Each row is a point on a tangle of strands that fork and nearly touch. The rows are in no order.
Points whose rows are less than 107 apart are linked; no others are. Some points are linked to none.
Q_406: [-45   4  11 -61  26 -40  -7  31 -33  18 -23   0  39  12 -63  -5 -13  21
  -9 -30  14 -28  31 -14]
Q_661: [  8  15 -20  -2   8  23   3 -24   5  -7 -67  -4  43   4 -15  12  44  25
  -5 -14 -12 -29  -9  63]
Q_601: [ 17  22 -28 -10 -45   8  14  -5 -38  40 -15  16 -26   5 -26  12   6   3
  40   8   6  10 -14  11]
Q_534: [-27   8 -16 -23 -16  -4   2  19  15   9 -11 -40 -19  17 -16  29  16  15
  48  26   3 -63  49  14]
Q_55: [ -2  25  13  18 -13   0  25   2 -13 -12 -18  11 -96  26  28  21   4   1
  33  48 -21  12  75  26]
Q_100: [ -6  28 -25   5   4  61  11 -17   2   6 -52   2  15   1 -22   1  21   1
  18 -18 -35 -28 -24  30]
Q_118: [  2 -20 -24 -23 -35 -19 -18  -8  39 -17  11  28  -7 -46  20  39  -2 -23
   8   9  18   3  32  13]
Q_837: [  8  40  -2  52 -56 -48  39 -32  10   3  15   2 -55 -22  15  -3 -16  24
  -9  26  -2 -10 -11  -7]
Q_43: [-32   0 -31 -17 -14  -7  15  -7  38 -30   3  17 -28 -25  10  38  -6 -33
   2  45  25  -4  39  42]
Q_139: [-27  11 -19  -9 -23  12 -26 -40   6  -2  10  10  26 -40   6  15  10  18
  14 -47  -2  47 -19 -18]
Q_536: [-36 -26  25   3 -26 -17 -23  14 -13   2  -8 -22  -8  12  -3 -38 -43  -4
  -9 -39  29 -12  23  -7]
Q_290: [ 44  71 -32  48  -8   3  33 -46  51  25  58 -38  -4  17  20   0  -1  -4
  -9  30 -82  43  -2   7]
Q_390: [  5 -36   3   0  37  38 -40 -21  20  11  17  37  38 -23  -7  38 -26   6
 -12   2 -25  47   0 -26]
Q_834: [-27  46  22 -24  38  26 -34 -33 -11   0 -16  -6  18 -23 -24 -11 -12   8
  14 -10  28 -21  31   9]
Q_899: [ 17  49 -17   2 -28 -17  25  24  -2 -13 -54 -16 -23  17 -29  -2  21 -61
   0  30   1 -57  25  39]
Q_340: [  2 -29  -2 -43  -2 -35 -22  17 -60  -2  15  32  33 -41   0   4   6  -4
  -5  17   6 -29   0  20]
Q_793: [-24 -16 -14   3 -27  16   2 -24 -18  25  32  -3 -37  17  26 -24 -31  23
  23  25 -25  28  59  30]
Q_385: [ -5   9   1  25 -37 -31 -20   3  22   8  23 -13 -61  18  37  13 -35  -6
  22   2  25  -3  45 -28]
Q_112: [-18 -25  11 -68  17 -33   0  45  -7  22 -23  -8  51 -19 -38  -4 -15  13
 -29 -76  -8 -10  60 -27]
Q_363: [-34  12   4 -16  33 -44 -33  34 -28 -41 -37  16  53 -27 -33  21  44  -2
   1 -32  -3 -18 -10 -14]
Q_827: [-23 -23  32   5   0  54 -47  -9  26  -5  -6 -29  13  29   4   0 -17 -34
  -7 -14  23   7   6 -21]
Q_724: [-19 -17   1  33 -25  -3  22 -18  11   0 -16 -13 -50 -27 -15  23 -15 -22
  14  32  -5  11 -24   0]
Q_814: [ -6 -16  10 -20 -20   8 -22  -7  29  -4  62  44  -9 -57  22  37 -16 -11
  -5  35  -1  28  28 -26]
Q_960: [ -6   3   1  -2  34  -6 -13 -24 -23   8 -16  -1  10   1  30  -4 -30  13
 -16  -1 -10   6 -81  -6]
Q_285: [  2  53 -17  23 -22   4  32  -7 -28 -19 -46 -16 -31   4 -41   0  13 -34
  -2  16  14 -33  45   3]
Q_297: [-17  42 -29   5  -1  31   3 -36  20  -6  41  17 -15   4   4  45  -6 -22
   7  43   2  17   8 -20]
Q_643: [ 41  31 -19  75 -13   9  21  -9  56 -14  17 -30 -26 -16  29   8   3 -46
  -9  15  -1  42 -20   4]
Q_496: [-10  -8 -17 -23  -5 -37  -6  39 -35  25  -7   8 -25  57 -29  14 -66   3
  10   2   9 -21  50 -25]
Q_46: [ 36  23 -21   1 -13  -4   0  12 -13 -15  11  41  33  16   1  29  25  13
   8  11 -13 -60 -24  -3]
Q_99: [ 35   6 -10 -20  11  39 -42  22  -1 -22  11  31  13  18  14  18  15  15
   9  -8 -14 -28 -38 -11]
Q_909: [ 55  14  29  13  30  -8  17  -8  15  -9 -16  -1  10 -19  19 -21  60  52
  -3   1 -25 -37  -9  37]
Q_659: [  9 -13  17   0  39  -4   4 -10  26  -9   8 -16  -7 -12   7  25  24   1
   9  38  43  19 -70 -12]
Q_657: [-16 -14  -7  -9 -22 -12   8  22 -19 -25 -30 -32  38 -12   5 -12  49 -24
   2 -19  -1 -59   6  20]
Q_769: [ -2 -54  31  25 -17  19 -11  37  -2 -14  14   4 -18   8 -39  16  13  -5
   8   6   4   3 -20 -46]
Q_209: [-10 -43   3 -10 -33  -8 -20  -2  11  15  62  22 -16 -12   9  35 -31  19
   6  13 -16  13  68 -26]
Q_430: [-18 -55 -31 -15  43  19  10  19  42 -23  17  17  17 -33  -7  -1 -22  -5
   7 -49 -15  27  24 -19]
Q_968: [ -2  36 -19  30  29  20 -19 -36  31   6  38 -25   9 -44  33 -14 -18 -13
  10  -1 -22  68 -34   1]
Q_11: [ -9   7 -36  -8 -41 -24  34 -27 -19  27 -12  18 -21   1 -23   9  14  32
  20  15   1  -1  20  50]
Q_324: [  9 -29  36 -34  28   9 -16  27   4 -21  34   8  23  -9 -14 -13  22  26
  -2 -49  45   7  30 -36]
Q_587: [-14 -27  -5 -44  52 -15 -13  45  25  -1  -9 -14  47  13 -16  23  27  10
  17 -35   8 -37  40 -17]
Q_965: [-14  39   3  16  17  55   4 -63   5  22  18 -32  -1 -28  18 -48  -7  -9
  -1  11 -33  42 -27  38]
Q_969: [ 14   7  16  45 -53  11  -5 -40  18  22 -31   2   9  -1  12 -10   2  16
 -39  -4 -35  14 -50  45]
Q_42: [ -5 -28 -20 -24 -64  19 -27  12  11  -4  14  44 -26 -24  19  13   9 -19
   9  -7   0  19  25  38]
Q_717: [-29 -16 -43 -39 -12 -23  20   9  20 -12  -1   5 -53  15  25  23 -18 -31
  34 -10  12  28  44 -16]
Q_323: [ 35  29  25  -7 -17  -7  10   7   9  22   3   3 -20   9 -16 -12  27  24
   2  22  42 -23   0  51]
Q_545: [ -2  26 -24  42   8  41  42 -43  15  -4 -24 -21   6 -13 -10  -6   1 -13
   7  22 -34 -17  19  18]
Q_581: [ 16 -38  34 -13  47 -35 -53  25 -45 -44 -48  -4  14  34  16   9  71  33
   9 -20  -5  -1  -9 -31]
Q_696: [-11   6   2  -5  40   6 -41 -16  -7  13 -12 -13  12  14  22  -4 -30  21
   5 -42   8  30 -61 -54]
Q_758: [ 13 -36  18 -27   8  -2   5  -5  32  26  33   0   9 -48  -3  -4 -28   7
 -34 -62 -15  54  17 -91]
Q_760: [  6 -15   5  26 -43 -18  46 -10  18   7 -37 -21 -54 -25 -15   9   8  -7
  17  40 -32 -40 -31  29]
Q_437: [-13 -63  71 -10  39  -5 -46  18  -8 -19  -3   3  25 -14   6  -5  -1  25
 -19  -8  -6 -14  23   8]
Q_564: [ 19  16 -11  43 -46 -10  24   1  35  -4   7  23 -35  -4  -6 -26 -18  -6
 -31  15  27  40  -1  68]
Q_464: [-18  37  -2  -2  18 -36 -23   0  15   6 -37 -10  23  19   2   5  10  54
   0 -37  14 -30 -45  28]
Q_942: [ -5 -47  25 -13  38  26 -12  24  46  -4   9 -23   5  14  -7  19 -29 -39
 -15 -12  37   1  45 -34]
Q_663: [-25 -60 -16  -6  -5 -16   4  51   5 -11 -16 -33   1  21 -32  15 -15 -28
   7 -58  12 -18  37 -39]
Q_721: [ 15  12 -21  -2  53 -12 -24  42 -23 -20 -43 -22  26  14  -3 -26   0 -24
  25 -40  41 -13  -4   1]
Q_615: [ 43  43 -29   5 -24  13  46  -1  24 -17 -11  37 -26  -8  -8  -8  13 -41
 -22  17 -28 -16 -15  34]
Q_360: [-22   1 -68 -31 -16 -27  22  13  15   5  22  -4 -57  17  48   2 -39 -17
  28  26   3  23   7   9]
Q_422: [-15  24   1  -2  -7  36  24 -12 -22  -2  10  22   1  21 -25 -17 -18  17
 -27  40  24 -33  13  13]
Q_254: [ -7  57 -26  -1 -46  40  -6 -27   4  -9  34  10 -14 -31   7   5  16 -14
  13 -22 -24  46 -21   0]
Q_778: [-29  -2 -34 -17  10 -26 -10  17 -11 -41 -19  -3  61 -42 -19  11  31 -10
   6 -31  12 -36  10  20]
Q_500: [ 10  44 -19   0  -9  32   8  -4   7  14  10   4 -22  57 -22 -11  -9 -23
  -7   9  49  47  -8   2]
Q_509: [-16  -2  16 -29  26 -39 -55  45  29   9 -30   4  -1  -6 -34  38   1  18
  24 -24  26   0   0  36]
Q_946: [-31  27  11 -30  19  32 -17 -14   9   5  20   2 -14 -40 -14 -11 -22  -9
  13 -20  36  36  25 -27]
Q_125: [-13 -44  17 -52  39 -16 -29   9 -24   0 -18   8  72   5  -8  15  24  28
 -16 -59 -18 -20  41 -27]
Q_937: [ 33  20 -13  75  -9  -1  -6  18  28 -25  27  -5 -29 -12   1   6 -12 -24
  14  -2  24  29 -34 -32]
Q_237: [-22  25  11   6  -1  16  21   2 -31 -15 -16 -11  16  13 -44  -6   5 -22
 -10  30  31 -60  20   4]
Q_957: [  9  -8   8  44 -26 -23  10   4  30  15 -35 -40 -11   3 -15  18   7  21
   7   0 -24 -42 -24  41]
Q_219: [ 11 -14  52  -7  48   6 -22  -7 -68 -31 -55  -3  -1   3  17 -10  43  17
  -7  36 -25 -27 -48 -21]
Q_142: [  1 -16  41 -10  30  18 -20  -1 -51   2  24  -3   0  -6  14 -32 -13  21
  16  -2  10 -22 -22 -40]
Q_204: [ -8 -65 -23 -48  -5 -29  17  48  18  13  -8   2 -15   1 -21  18 -23 -27
  12 -49 -24  -2  60 -46]
Q_876: [  2 -14  40  14 -14 -17 -20 -10 -21  -6 -43   8  12   5   3   5  33  48
 -30   7 -40 -49 -53  17]
Q_295: [-17  -2   0  17 -36  15   9   4 -14 -10   7  26 -67  -9 -18  33 -20 -35
  14  44  -4  63  -5 -23]
Q_249: [-32  45 -31  17 -43  13  16 -41  -4  18  48 -46 -37  12  17   3 -23 -17
   3  30 -42  64 -20 -17]
Q_134: [ 12  19 -14 -16  24 -26 -42  41  11  -2 -22  51   6 -16 -29  28 -43  -2
   1   5  16   4  -7  24]
Q_60: [ 28   8   1  15  -9 -50  33 -10 -19   5 -40 -15  18 -20   6   7  17 -43
 -19  44  -4 -59 -36  27]
Q_840: [ 36  64  11  52 -34 -37  69 -38   8  16   4  -7 -55   1   3 -10  -7  -3
   0  36 -29 -17  38  -6]
Q_232: [-18 -37 -34  27  23  26 -20  -5  36 -15  36  -1  15 -18  12 -17 -28  19
   9 -34 -22  38  51  -4]
Q_656: [-32 -36 -43 -21 -10  22  15  16 -17  12  31  -3 -15  26   1  -5 -53  -5
  26 -10 -26  20   1 -67]
Q_572: [ 23  28  45  11 -12 -23  31 -79  22  40 -39 -16  -2 -26  13 -14   7 -25
 -43  15 -38   5 -74   8]
Q_972: [ 12 -53  37 -34  29 -44 -31  18 -41 -14  -7  12  23 -16  24  -5  45  40
  13 -29  10   3 -15 -38]
Q_503: [-20  42  -4 -20  -1  57 -13 -13  13   5  65   8   9  20   6  12 -14 -10
  -8  40   2  24  -5 -53]
Q_498: [ 44  81 -19  28 -17  18  29 -13  43  16  53 -25 -29  17  16 -18  18   8
   1   5 -25  38  -4  -5]
Q_389: [ 22 -21   3   5  23 -43 -27  79  -4 -28  -4  21  50   6 -31   8  47  13
  -6 -18  16  -7   9  36]
Q_93: [  9  82 -31  39 -63  21  44 -36 -18   9   6  12 -46  -1  -6 -16 -21 -30
  -8   8 -50  36   4  -1]
Q_113: [-42  -7   7 -38  15 -44  -1  38 -18  18   6   4   4  23 -46  15 -55  19
  -8 -10  25 -32  18 -57]
Q_252: [-18 -40  36 -22  37 -11 -52  18 -33   3 -16   5  64   2  -8   9   3  13
  -8   1 -30 -33  49   1]
Q_846: [-32 -35  19  11  -3  -4 -23 -24  11   6  36  -7  17 -48  -2   3 -41   0
   8 -40  -9  50 -17 -84]
Q_669: [  5  -9  32  21 -20   0  -3 -32  -9   9 -67 -16  11  22  27 -21  17   6
 -47  -6 -20 -40 -53  47]
Q_36: [-32 -39  57   0  25  -9 -37   9  25 -18  16  -5  22  13  36  -2 -21  50
 -38 -19   0 -11 -13 -29]
Q_457: [  6   9 -27  35 -73  -1  42  -6 -32   5  -7 -14 -52  25  11 -47  -4 -19
  -4  -2   5  31   8  23]
Q_202: [  5 -54  24 -19  48 -20  -7  28 -41   2 -45 -34  22  26  -4 -11  52  29
  28  21 -11 -22 -27  44]
Q_9: [ -2  14   3 -21  32 -12  -7  -8 -35 -11 -54  13  53   5   8 -11  57  11
 -21   1 -17 -26   4  59]
Q_879: [  7  56   9  23 -48 -18  61 -25 -20 -10 -23  19 -93  -6  19   3   1  -7
   8  48 -16   1  63  17]
Q_260: [ -8  33 -17  -8 -45  14   4  -4  32  -8  -9 -19 -37  -8  -5  21  36  16
  37 -19  17 -35  41  20]
Q_537: [  4 -22  14  23  22  -1 -23  -5 -11  17  18  -9   4  -2  -5  12 -50   1
  14 -26  -2  58 -30 -62]
Q_169: [ 42  18  34 -14  25  15 -28  -4  -2 -28 -13   8  18 -28  55 -24  72  28
  12   3  -1 -28  -9  21]
Q_449: [ 16  37  26  42 -49   6  23 -19  48  26  -1  12 -33  16 -16  -4  -8  15
 -35   0 -18  45 -35  51]
Q_267: [-15  33  30  10  17  -6  37 -16   2 -22 -22 -28  28  -3 -11   1  28   0
 -38  44  15 -77   6  35]
Q_273: [-19  -6 -33  -7  -2 -39   9  28 -41  -6 -10  -9  35   3 -58  43  10 -34
  29  -6  11 -37  19 -46]
Q_924: [  8 -10 -20  49 -12  35  25 -37   9   7  16 -29   5  -9   0   9  19   9
  41  20 -28  -9  42  13]
Q_138: [-41  13 -20  20 -30  12  19   4   2 -27  34  29 -54   9  -9  30 -27 -38
 -17  16  11  90  33 -29]
Q_674: [ -6 -28  25 -48  44 -14 -15  56 -75  -7 -36 -18  30  18 -24 -19  69  11
  24   4  -4 -27 -24   4]
Q_877: [  2 -20   7 -11  43  29   6   7  -2   2  41 -10   6  17   1 -43  19  70
  19  22  11  -2 -10  26]
Q_531: [  0 -32  -8 -31  57 -20 -19 -22 -31 -12 -14  10  18  11  56   5  24  35
 -18  13 -15  11 -71 -27]
Q_416: [ 36  22 -12  30 -67  -7  59 -14   0  21 -20 -28 -53   3  12 -47  22 -21
  23 -14 -29  12   0  29]
Q_947: [ 38  12  29  64 -19   1  15 -54  16  37 -31 -30  -4  -5  13 -23  -2  -9
 -21   7 -58  29 -55  12]
Q_423: [  0 -12  15 -40  36  18 -50  -6  18   9  24  25  32 -16  46  -5 -56   2
 -32 -29 -11  -5  23 -35]
Q_228: [ 30  73 -17  61 -54  -7  39  -7   5 -26  18  18 -63  14  -7 -24  -5 -43
 -36   1 -30  50   1  -1]
Q_421: [ 32  -8 -15  25  23  17  34 -23 -18 -17  -2 -11  31  20  38 -20  50 -10
 -28  13   1  -9 -61 -19]
Q_404: [ 46   7  25  21 -47 -16  64 -23  38  26  -5 -28  -8 -11  28 -53  34  -7
   2 -27 -35 -22 -17  30]
Q_859: [-16 -39 -27  37 -24  33 -12 -17  17 -20  19 -11   6 -18   6   2 -10  10
  12 -16 -28  -9  53   1]
Q_263: [  1 -14 -10 -59  18 -30 -13  29 -26  14  18  50  44 -32 -12  11 -24   8
   6 -14 -10  -7  20 -26]
Q_186: [  1  28  -8  21  65 -23  -4  33   3 -40 -26  17  42   7 -22  17  21 -13
 -38   5  48 -23 -37  -5]
Q_726: [ 28  38   1  17  -5  14  53 -31 -12  20  -6 -32   9  27  11 -41  23  -8
 -16  10  -2 -26 -39   2]
Q_824: [  3 -30  13 -23  59 -19  -7  21  37  28  23  -8 -14  15 -14   4 -31  18
  19   1  39  26 -19 -25]
Q_836: [ -5 -45 -25 -27  11  16  39  33  23  -3  15  19 -11 -25 -23  -2 -29 -36
 -13 -63 -30  43  62 -61]
Q_234: [ 14 -23  18  14 -25  -4  16 -39  10  -3  13  -1  29 -28  40 -25  39  18
 -19   3  15  -1 -24  50]
Q_364: [ 44  76 -10  22 -32   5  41 -49   0  52 -12   1 -24  -1  -1  -6  -8 -12
   8  10 -65  11 -27   0]
Q_600: [  3   1 -17  -9   0 -48  -8  20 -10  19  29  11 -46  32  19  24 -61  -8
  24  13  22 -10  90 -43]
Q_660: [ 19  12  -5 -19  13  40 -48  -2   0  13  27  31  36   5  50   1 -27  23
  11 -25 -17   2  -8  -7]
Q_710: [ -1 -45  47 -49  39  -9 -11  16  -4  21   3  14  27  32 -18  17 -20  24
 -53 -28  19  15 -29 -72]
Q_120: [  2 -17  16   4 -18  24   8  -7 -15  -5  18   7 -47 -14 -37  16  12  -1
  50   2  15  39  61 -34]
Q_890: [-12  -3 -15  10 -54   0  47 -15 -56 -16   7  11 -43  10  -4 -26  -9 -34
  -1  14  32  33  37   7]
Q_24: [ 20  28 -24  64 -37   6  18 -49  45  12  31 -17  18 -21  34  -1   8  -2
 -21  -9 -81  32 -15  12]
Q_277: [ -4 -12  13  33  18  21 -47  -1  43  -7 -38  -8   6   3   0  20 -43 -38
 -21  -8  13  -1   6  27]
Q_152: [ 15  -5  54  19  48  19 -20  -9 -43 -16 -15 -23 -17   3  23 -20  26  20
   7  12  25  -6 -67 -40]
Q_217: [-19 -22  32 -24   6 -15 -47   9 -21 -25 -41 -29  45   0  26   2  47 -18
 -11 -12  15 -44  -8   4]
Q_66: [  4 -25  -9  40  -7   7   1 -14   6  -7  62  -2  25 -13  50 -29 -19  -2
 -10  36   9  15  11   9]
Q_831: [  4  17   5 -14  30  32   1  25   3  -2  -6  16  -2  47 -24 -11  -9  -5
  -5  -3  51  16 -45   3]
Q_761: [ 65  10   3  67  -7  14  -6  10   6  -7  10  -4 -12  -1  11  -2  21  15
  18 -18  -7  24 -68  -9]
Q_983: [ 30   7 -25  19 -31 -14   8  44   8 -25   1  51 -25 -19   1 -13   4   1
  -8  13 -23 -23 -18  58]
Q_466: [-14 -13  41 -13  24 -13 -43  10  39 -31   7  14  11  -2  37   8  16  39
 -25  10  26 -26 -35  22]
Q_951: [-15 -15  26 -37  77   8 -16   9  26   7   6  10 -11 -11  -5  26  -8  14
  25  19  32  27 -62 -16]
Q_754: [-20 -28  42 -15  -3  24 -22 -18   2 -13 -28 -24  25   8  18  -4  26 -23
 -26  -4  32 -16 -32   1]
Q_805: [ -5  49 -34   4 -39 -17  13 -34   6   3 -17  -1 -16   1  28 -16 -23 -25
  -7  12   9 -18  19  37]
Q_190: [-13 -10 -27 -17 -16 -19  16  33 -40 -25 -25  -1  12   8 -56   0 -13 -57
   2 -31  25  -9  36 -40]
Q_450: [ -4   9 -18   7  11   7  10   4  -4  -4  74  24  -2 -20  15 -19 -23  18
  -1  15  -3  43  -6  -2]
Q_94: [-29   0  -3   4 -12  30 -16   4  22   1  36  27 -33   6 -42  14 -34 -20
 -24  -9   5 104  20 -15]
Q_366: [  2  39  -1  12 -50  38  18 -52  25  13  35  -7  12  12  21 -13  22 -15
 -33  34  13  11   8  26]
Q_111: [ -7  10 -14  37  -7   0 -37 -42  13   3  30 -20  21 -23  19  10  -8  11
  -7 -31   1  88 -27   4]
Q_436: [-34   8  24 -47  17   4  -7  13 -23  -9  -6  12  20 -14 -59  -8 -16  12
   2 -18  18 -27  67  -7]
Q_678: [ 44  20  13  23  -8  18  -7 -18   6  22  14   8 -21  -1   6  -2  13  12
  31  37  23  21  19  46]
Q_918: [  5 -52  17  -6  48  17 -15  42 -10 -18  -5   3  18  37  -3 -17  40  50
  -8  12   3  -9 -18  30]
Q_770: [  3   4 -32  -4  49 -29   3   4  -7  -7 -42 -24  28   4  20 -34  10  25
   2 -39  24 -20 -43  26]
Q_434: [  7  34   8 -21   5  48 -21   0   9  17  16   4 -21   9 -20 -11  -5 -13
  24 -15  56  46  36   2]
Q_589: [ -3  -2 -25 -53  23 -12 -21  16  -3  21   0  57 -12  -9  -9  19 -59 -12
  12  -9   4   4  25  -4]
Q_286: [ -6 -19  22 -24  43 -57 -36  86 -11 -24  -6   5  46 -35 -16   4  14  -7
   8 -12 -21 -17   8  -1]
Q_767: [-13 -43  16 -20  10  10  -7 -15 -43 -10   9  -6  18 -10  23 -48  38  20
  -7 -29  23  32 -57   5]
Q_329: [-50 -43  -7 -32 -42  -1  -3 -27 -26  21  -9  23 -29   1 -19  33 -49 -18
  16  -1 -19  27  67  -5]
Q_319: [-23 -53  27 -26 -17 -46 -25  59 -23   5 -13 -27  13   4 -29 -20   0 -22
  -5 -31  16 -27  29 -14]
Q_756: [  3   3 -16  37  10   3   3 -61  12  10 -19  -6  59  37  25  28  19  17
 -47   7   0  -2 -34  14]
Q_716: [ 29  25  20  37  45  17 -35  12  28 -53  -8  13  25  18   9   3  26  -4
 -38  -9  45  -8 -26   2]
Q_247: [ 10   1   1 -37  11 -31 -11  17 -45   7 -12  13  47   2  -9  -2  28 -10
   2  32  23 -32  13  61]
Q_200: [  8  -8  -4  25 -10 -54  -7  64  17 -10 -31 -14  13  -7 -24  12  18  -4
   2  20 -29 -51 -17  53]
Q_119: [ -8 -16   5 -14 -17  24  -7  21  18   0  55  35 -16  12 -17  -8 -26  14
 -12 -26  -2  48   1 -20]
Q_617: [ 49  34  22  14   8 -36  19  -4  16  18 -18 -17  16  -2  -1 -14  50  40
   9   7   3 -58  22  68]
Q_51: [ 26   1  14  38   4  -4  19 -13 -21 -24 -17   4  -1 -35  12 -25   0 -54
 -29  41  -4 -34 -39  34]
Q_417: [ -2 -19  23 -21 -26  20  -7 -21 -25   2  -4   3 -10 -32  12 -25  29  22
   5  -2 -10  26 -40  39]
Q_935: [ 69  92  22  25  24  24  34 -30  37  12  19  -8   1  13  13 -32  25  21
  -9   1 -38  14 -45  -9]
Q_675: [-25 -20 -16 -41   4 -50   9  33  15 -23   5  -5 -33 -28 -11  19 -15 -29
  34 -11   7  -3  57 -27]
Q_708: [ 48  71  21  13  46  18  19 -27   6  16 -31 -14  17  17  27 -37  28  16
 -10 -14 -23 -22 -50  -8]
Q_197: [ 18  18  26  31  -8  -7  54 -43  11   3 -19 -31  25  19   4 -24  34   0
 -50  11   9 -54  -5  12]
Q_407: [-40  -2 -39  -7 -27  44  58 -10 -25 -28   6   4 -48  51  -5 -18  -2 -31
  13  15  10  37  45  -2]
Q_26: [ -8  16 -34 -13   5  19 -33   1  21  21  10  11  -4   2  23  11 -45  11
  29  -7 -16 -14  10  -5]
Q_453: [  2 -17 -33  22 -24 -10 -17 -25  -7  31 -24  -6  35  46   5  43   4  25
  -2  -2  21 -15  -9  15]
Q_762: [ 19  -9  -2  17  30  -3   1  27   7 -12   1 -10   3 -12 -17   7  12  20
  48   0   8 -18  14   9]
Q_929: [ 52  45 -18  30  -6  30  41   1  13  -1  21  18 -24   0  -2 -22  22 -13
  14  27 -15  30  12  26]
Q_988: [-10 -27  15   6  32   6 -36  -8   9  -2  45   7  33 -30  49 -21 -55  -5
 -20  13   3 -12  25 -11]
Q_341: [-34  -4   8 -36  -1 -33 -18  58   7 -10 -11 -12  23  17 -26  39  23 -10
  26  13  17 -52  54   5]
Q_368: [-35  16 -28 -18 -12  48  15 -18 -30  -3   8  22  -7  33 -31  -9 -37  -8
  -7   6  11   7  42 -11]
Q_170: [-19 -55   9 -31 -33  32 -34  24  18  -8   4   1  -8 -13  -1   6  26 -21
  17 -38  11   9  15  18]
Q_526: [-15 -45  -7 -24  30  13 -20  22   8  -8  -1  21  27   4  21  29 -42 -31
 -20  -2 -18 -16 -37 -20]
Q_126: [-14 -11 -42   4  -2 -28  -7   6 -18  21 -11   9  42  16 -32  36  -8  15
  13  -7  13 -25  35 -11]
Q_637: [-15 -62  -7 -59   7  17  12  17   2  35   3  16  20  18 -23  -9 -21 -18
 -22 -42  24  49   7 -16]
Q_502: [-17  16 -61 -32  -6  12  37 -22  13  10  21 -19 -30   9  28 -21 -16 -11
  26  21  15   8 -17  -6]
Q_374: [ 35 -22  11  37 -47  39 -13  15  -4   0  29  11 -19  -9  -3  10  19   4
  28   0 -20  14 -27 -16]
Q_813: [ 12  23  -9  -4  52  19  -2  44 -29 -13 -33   7  25  22 -23 -11   2 -13
 -12  14  23 -24 -40  13]
Q_748: [-36 -27  28 -17  21 -39  -6  46 -11 -13 -12 -13   9  12 -16  15  12  18
  -7   6  18 -29 -41 -16]
Q_491: [-25  42  -2 -18 -27  46  -6 -38   0  31  73 -21  12  20  15   0  13  14
 -13  14  24  31   2  -9]
Q_176: [ 11 -16 -30   8 -30 -27 -27  46 -10   6 -14   8  -6 -23   4  -3 -17   4
  20  -9 -24 -36   0  55]
Q_945: [ 12  25 -21  30  22  -1  16 -30  46  -4  -2 -10  -2  -7  30  32   1 -33
  -6  29   2  15 -60   0]
Q_440: [ 13  23 -10   0 -34 -39  41  -8 -28  19 -24  22 -19 -14 -36  12  -6  35
   2  40 -17 -50   8  48]
Q_314: [-14 -23  19  30   0  -2  -7  41  30 -15   3  28 -23  17 -53  32 -28   4
  -3  11  24  -8  -7 -26]
Q_895: [-22 -32  43 -50  70 -46 -36  18 -53 -26 -62 -25  38  12 -14  -2  83  16
  24  -6   1  -6   2 -17]
Q_943: [ 12  46 -25  18 -55   6  -4 -30 -42  14   6  16 -27 -30   0  -6 -17 -18
  23   1  -7  32 -12  -2]
Q_850: [ 25   9  -2  27  -5  -1  27 -16 -31  -2 -17   7  27  -2   7   7  29  37
   3  11 -52 -58 -46 -11]
Q_903: [-22 -58   5 -51  16   1  -8   4 -20   2  -8  -7  19  17   0 -35  -3  18
 -12 -50  39  39 -34  -7]
Q_353: [  2   7 -35  65 -14   3   9 -40  17  14  33  -9  -2 -20  29   0 -40   4
 -17  31 -69  23 -10  15]
Q_64: [-50  -5 -27  -5 -43  32  -6 -12 -18  11  15  21 -29  43   0   4 -49   6
  -9  14 -24  26  68  -4]
Q_975: [  0 -38  30 -53  11   0  -8  20 -13  47  14  10  31  45 -11  -2 -28   6
 -43 -21  39   1  13 -27]
Q_205: [  1  14 -33  -1  15  19  22 -13  48  -5   2  14   0   5   7  39  -7 -31
   3  48  14  -1 -10  18]
Q_472: [ 27 -65  65 -40  23 -28   2  47   8  36 -13  11   1   3 -50  33 -15   6
 -48 -25 -14  -3   3 -65]
Q_978: [-11  29 -16  30 -52 -36  13  -3  24 -14  28  -9 -40  -8   5  10 -20  25
  23  -4  21 -21   6 -28]
Q_779: [-13   0  22  28  -7  11 -17 -14 -36   1  17 -24  -4  -1   7 -41 -37  16
  12 -17  14 -30  15 -26]
Q_214: [-16  -2   4   6 -15  21  21   6  -7  -3  13   7 -67  -2  13 -17 -12  15
  42  37 -18  -3  73  32]
Q_456: [  8 -67  41 -27  48 -17 -24   8 -55  -5   2   2   8  -6  25 -19 -12  31
   2 -23 -12   4 -30 -59]
Q_745: [  0 -56  25 -23  23 -20  -5  28  50  21  14 -39 -12  11 -20  14 -24  -2
  -5 -22  53  19  21 -53]
Q_865: [  2  -7  -5   6 -12  28   8 -45  24  -3  31 -10  24 -32  36 -26  12 -21
 -23  21  13   9  14  33]
Q_809: [ 34  32   2   2 -12 -32  42  24  -7  -9 -36 -22   6 -11  -9  11  52 -58
  12  38  12 -67  -4  17]
Q_608: [  2 -15 -57   4   1  17  28  -9 -21  23  15 -20   6  22  10  -4  -9  -7
  40   4   1   3 -16 -37]
Q_940: [-23  32   6   4  27  33  -5 -25   3   8  -8 -10 -12 -15  21 -32 -33  11
 -10   6 -14  -8 -48  34]

Follow the links from the first point to the second, and from the first to the third. Name the last point that the two ways share.
Q_366, Q_353, Q_273 | Q_66
Q_929, Q_457, Q_879 | Q_368
Q_899, Q_353, Q_119 | Q_498
Q_710, Q_209, Q_957 | Q_865
Q_126, Q_669, Q_877 | Q_663
Q_60, Q_946, Q_252 | Q_406
Q_975, Q_340, Q_657 | Q_865
Q_286, Q_314, Q_66 | Q_945
Q_846, Q_228, Q_440 | Q_943
Q_859, Q_942, Q_876 | Q_660

A fork is a point with three links, a tip a point with one. Leave the first point through the second and follow the links. Name the first fork or tip that comes.
Q_450, Q_119 | Q_929
Q_924, Q_545 | Q_589
Q_113, Q_496 | Q_64
Q_615, Q_983 | Q_66
Q_472, Q_710 | Q_865
Q_142, Q_456 | Q_877
